The views of a scene show one set of named points, each view turned or mirrored, and shifted as a whole, with a little noise and some points left out.

Scene 1
View 1
(125): [ 22   6  -2 -29 -32  -6   7  -5 -16  11   9  -7 -32   7  17  -1 -19  16
  -1   8]
(262): [ -3 -13 -20 -18   4   7  23 -14  -3  30  38  -2 -35  -4  11 -13   4   8
 -20  -3]
(271): [-16 -30   5  10 -13  15  27 -41  14  34  10   9 -23  17  25  -1 -33  27
 -23 -16]
(52): [ -3  -8  12   8 -23 -15  27 -32  11  10   8  -4 -20  13  13   0  -7  12
 -25 -16]
(10): [-15 -14 -23 -16 -22 -14  19 -13   6  27   4 -12 -35  -3  42   7 -22   0
   9  -2]
(211): [  3 -26   0   2 -29   2  16 -36   0  25  13  -3 -16  11  25  -4 -21  11
  -5 -13]
(12): [ 23 -32 -20  -1 -54 -23   6 -41 -11  43  10  -1  -9  -7  36  25 -24 -19
  20  19]
(205): [  3  -5 -15 -24 -20   3  17  -6  -3   5  24 -30 -24   3  26 -11  -9   3
 -12 -10]
(77): [  1  -6   8   6 -38  -9  23 -31  12  -1   2 -23  -7  18  24   9 -25   5
 -33 -11]
(45): [ -6   2   6 -14 -29 -27  19  -8   4   7 -14  -1 -45  10  26   2  -4   4
   7  -6]
(127): [  0 -28 -28   0 -31 -24  18 -41   4  50  20   0 -13 -11  33  26 -25 -11
   4  15]
(103): [ -6  -9  13 -10 -25 -10  16 -20   2  13  -3  -1 -32  17  25  -8 -22  26
   7 -19]
(160): [ -1   0  -7  -8 -13   4  26 -22   6  13  25 -14 -17   8  12   4 -19  14
 -46   0]
(182): [-13   2  -6 -18 -10 -22  28   4   6  12  -1   3 -61   0  15  -3  24 -11
 -12   1]
(276): [ 24  30 -19 -43 -29 -41   5   5 -16   9  19 -22 -26 -10  15  17 -15   5
   5  22]
(204): [-19  -9 -18 -14  -9 -17  23 -15   9  38   6   8 -43  -4  28  11 -20  11
  -2   4]
(293): [  4   4  -9 -23 -13  -7  17  -7  -3   5  25 -22 -26   3  17 -10  -4  11
 -13 -11]
(225): [-15 -20   2   0 -48 -13  20 -18  13  21 -39   4 -46  16  51  19 -33  -7
   8   3]
(68): [-13 -30  17  34 -31 -12  32 -61  24  17   7  -3   0  20  19   7 -18   8
 -35 -26]
(198): [ -5 -25 -28  -3 -19 -10  23 -27   5  37  26  -9 -23 -10  27   9  -2 -19
 -14   7]
View 2
(211): [ -1 -10   1  14  39  -7  15   0  -6  -3 -11   7  15  14   9  -2  -8 -33
  -8 -27]
(103): [ 20  -1  11  14  26  -1  25   1  -4 -14  -8  34  13  11   5  -1 -14  -8
 -14 -37]
(262): [  8  -1   9 -17  26  13   3 -30 -34   3   7   0   7  -4 -17  -9  -2 -18
 -12  -8]
(198): [ -5  -6  10 -18  24   0  11  -8 -27  10 -15 -22  10  11  -3 -10  23 -14
   7 -20]
(12): [ -3   2  20 -11  62 -23  38  14  -2   5 -30 -25  17  30  13   6  31 -16
  -7 -30]
(125): [ 32  16  10 -12  39 -10  15 -18   0 -19   1  17  17   7  10 -11  17 -15
 -32 -27]
(276): [ 51  37  21 -44  27 -12   2 -19  -9 -20 -21   8   8  18  23  -9  35  -7
 -32 -28]
(293): [ 26   7  12 -14  17  13  -8 -24 -13 -11  -2  14  11   8   4  -7   1 -24
 -17 -28]
(127): [ -8   2   5 -15  40 -18  31  13 -29  12 -33 -23   8  22  10  -1  23  -9
   1 -18]
(160): [  8   0 -13  -1  15 -10  -8 -19 -21  -6  -4  10  11  -1  11 -27   0 -34
  -7 -11]
(205): [ 20   4   5 -11  16  17  -7 -18  -7 -10   6   4  16  11   8  -4  11 -27
 -18 -35]
(45): [ 27   2  25  -4  12  -5  24  -5  -1 -19 -13  29  11   7   1 -10  11   8
  -3 -41]
(77): [  8  -8  -4  16  13 -16  -2  -1   6 -15 -19  17  15  11  23 -24   4 -36
   6 -35]
(10): [  9   1   3  -6  14   7  23   6 -16  -2  -7   3  12  18   9   3  18   1
  -7 -39]
(225): [  6  -9   1  18  12 -16  53  25   3 -13  -9  19  17  14  13  -9  29  19
   5 -48]
(52): [  7 -11  11  11  18 -11   4  -9  -6 -11 -21  23   8   3   3 -21 -12 -27
   9 -25]
(204): [ 11   6   1 -10  14  -2  31   0 -37   1 -10  12   4   5  -1  -5   8  11
  -8 -18]
View 3
(125): [ 23  30  16  -7 -28  -3  21  -3 -13 -20  15  -9  -2  21 -27  33  15  -1
  57  19]
(293): [ 10  13   3   1 -11  -2  11   2  -5   5  12  -2   6   9 -22  23   6  -8
  45   7]
(262): [ 17   2   3 -13 -31  -5  13  11 -13  21  17 -16  -1  -5 -18   7 -10   4
  34   5]
(77): [ 11 -12   6   5  -6   0 -32  -5 -12 -23  35  -8 -10  17 -16  34  26 -11
  52  18]
(182): [ -6  18  30  -5 -31  25  10 -12 -18  -5   3   9  -8  -1 -11  -3   8   8
  17   4]
(12): [ 30 -20  25   2 -39  -3  25  -3  -5 -44  63 -24  -5  -4 -56  15  30  25
  59  26]
(68): [ 20 -51  19  12 -18  -7 -52  -1 -17   0  52 -16 -14   1 -18  34  35  -5
  30  20]
(276): [ -5  43   8  -8 -31   2  32  -5  -7 -29  21  11  15  37 -54  15  12   3
  64  15]
(103): [ 24   3  27  -3 -24  -9   5 -11 -20 -10  21 -13   4   4 -15  54  26 -15
  25   5]
(127): [ 13 -27  13 -13 -47  -3  11   1 -13 -33  67 -23   2  -4 -52   8  11  17
  42  12]
(160): [ 11  -2  -7 -12 -21  -7 -23   8 -16   3  28 -13  -5  17 -15  22  -3  -8
  49  11]
(225): [ 18  -7  40  -8 -29  20  -1 -26 -26 -69  41 -16 -13  -7 -12  37  34  -2
  24   3]
(45): [  7  15  37   1 -25  14   3 -20 -20 -25  13   5  -4  10 -15  30  31  -5
  22   8]
(271): [ 34 -29  13 -14 -32 -15 -22   2 -26  -1  42 -35  -7  -6  -7  45  11 -13
  23   5]
(52): [ 14 -13  18   5 -21  -3 -27  -4 -16   3  27  -5  -8  11 -17  27  24  -5
  33  17]
View 4
(77): [  5  29  13  -2   9  -6  -9 -18 -33 -20   3 -17  13   3 -24   5  18 -15
  15  17]
(68): [  6  33  -7  10  11 -18 -16 -38 -29 -42   3 -16  -1  16 -23  -4  43   3
   5  50]
(293): [  9  10  12   3  16 -11  -3   2  -9  26   4 -10  11   8 -30   1   8  -2
  -9  -3]
(225): [-15  -5 -16 -19  34  11 -36 -30 -19 -35   0 -18 -21   4 -24 -10 -21  -9
  29   6]
(271): [  2  21   6   7  14  -1 -12 -25 -13 -36  13 -18  -6  31 -37 -32  22  26
  -3  19]
(211): [  2  16   9  -1  18  -5   4 -20 -16 -20  10 -14   1  11 -26  -7   6  14
  -6  29]
(10): [ -6   4  -7 -19  33  -1 -17 -16   2   7  11 -15  -7  -1 -15 -21  -6   7
   6   2]
(45): [ -5  -9 -12  -1  30 -12 -30 -10 -14   3  -3 -18  -5  12 -31  11 -10 -14
   9  -1]
(276): [-14  -4   9  -9  12 -26   6  20  -5  32  15 -24  22 -11 -11  16 -29 -15
   5 -20]
(12): [-24  -3 -10 -20  16 -17  18 -18  -4 -22  18 -11 -14 -21   5   0 -29  13
   1  42]
(160): [  5  26  17   8  -8 -16  -4  -3 -15  -3  10 -14  13   9 -27 -16  26   3
   3  -3]
(198): [ -6   9 -10  -8   2 -20  -4 -13   5   6  11   2 -15 -15  -2 -24  13  10
  -2  17]
(125): [ -8  -4  16   0  12 -11   4   8 -14   4   9 -18   9   7 -32   9 -25  -2
  -1 -10]
(205): [ 12  13  18  -6  17   1   3  -2 -10  24   3  -4   8  -1 -27  -5   4  -2
  -7  -2]
(262): [  6   4   5  12   0 -19  -3   2   7  21   8   0  -7  11 -28 -23  17  18
 -20  -4]
(103): [  1   1   2   2  38  -3 -16 -16 -17  -9   4 -23   3  29 -40   3  -5   4
  -3  10]
(182): [ -1 -15 -19  11  10 -22 -39  -1  -1  26 -10   0 -18   6 -28  -2   7 -15
   2 -18]
(204): [-12  -1 -13  -5  21 -17 -25  -9   8   0  15 -21  -8  14 -19 -27   1  13
   5  -8]

Which points are out of place in each view (at most two, in the order of its rows)? Write - if all are in place.
view 1 | (211), (12)
view 2 | (10)
view 3 | (103), (45)
view 4 | (276)
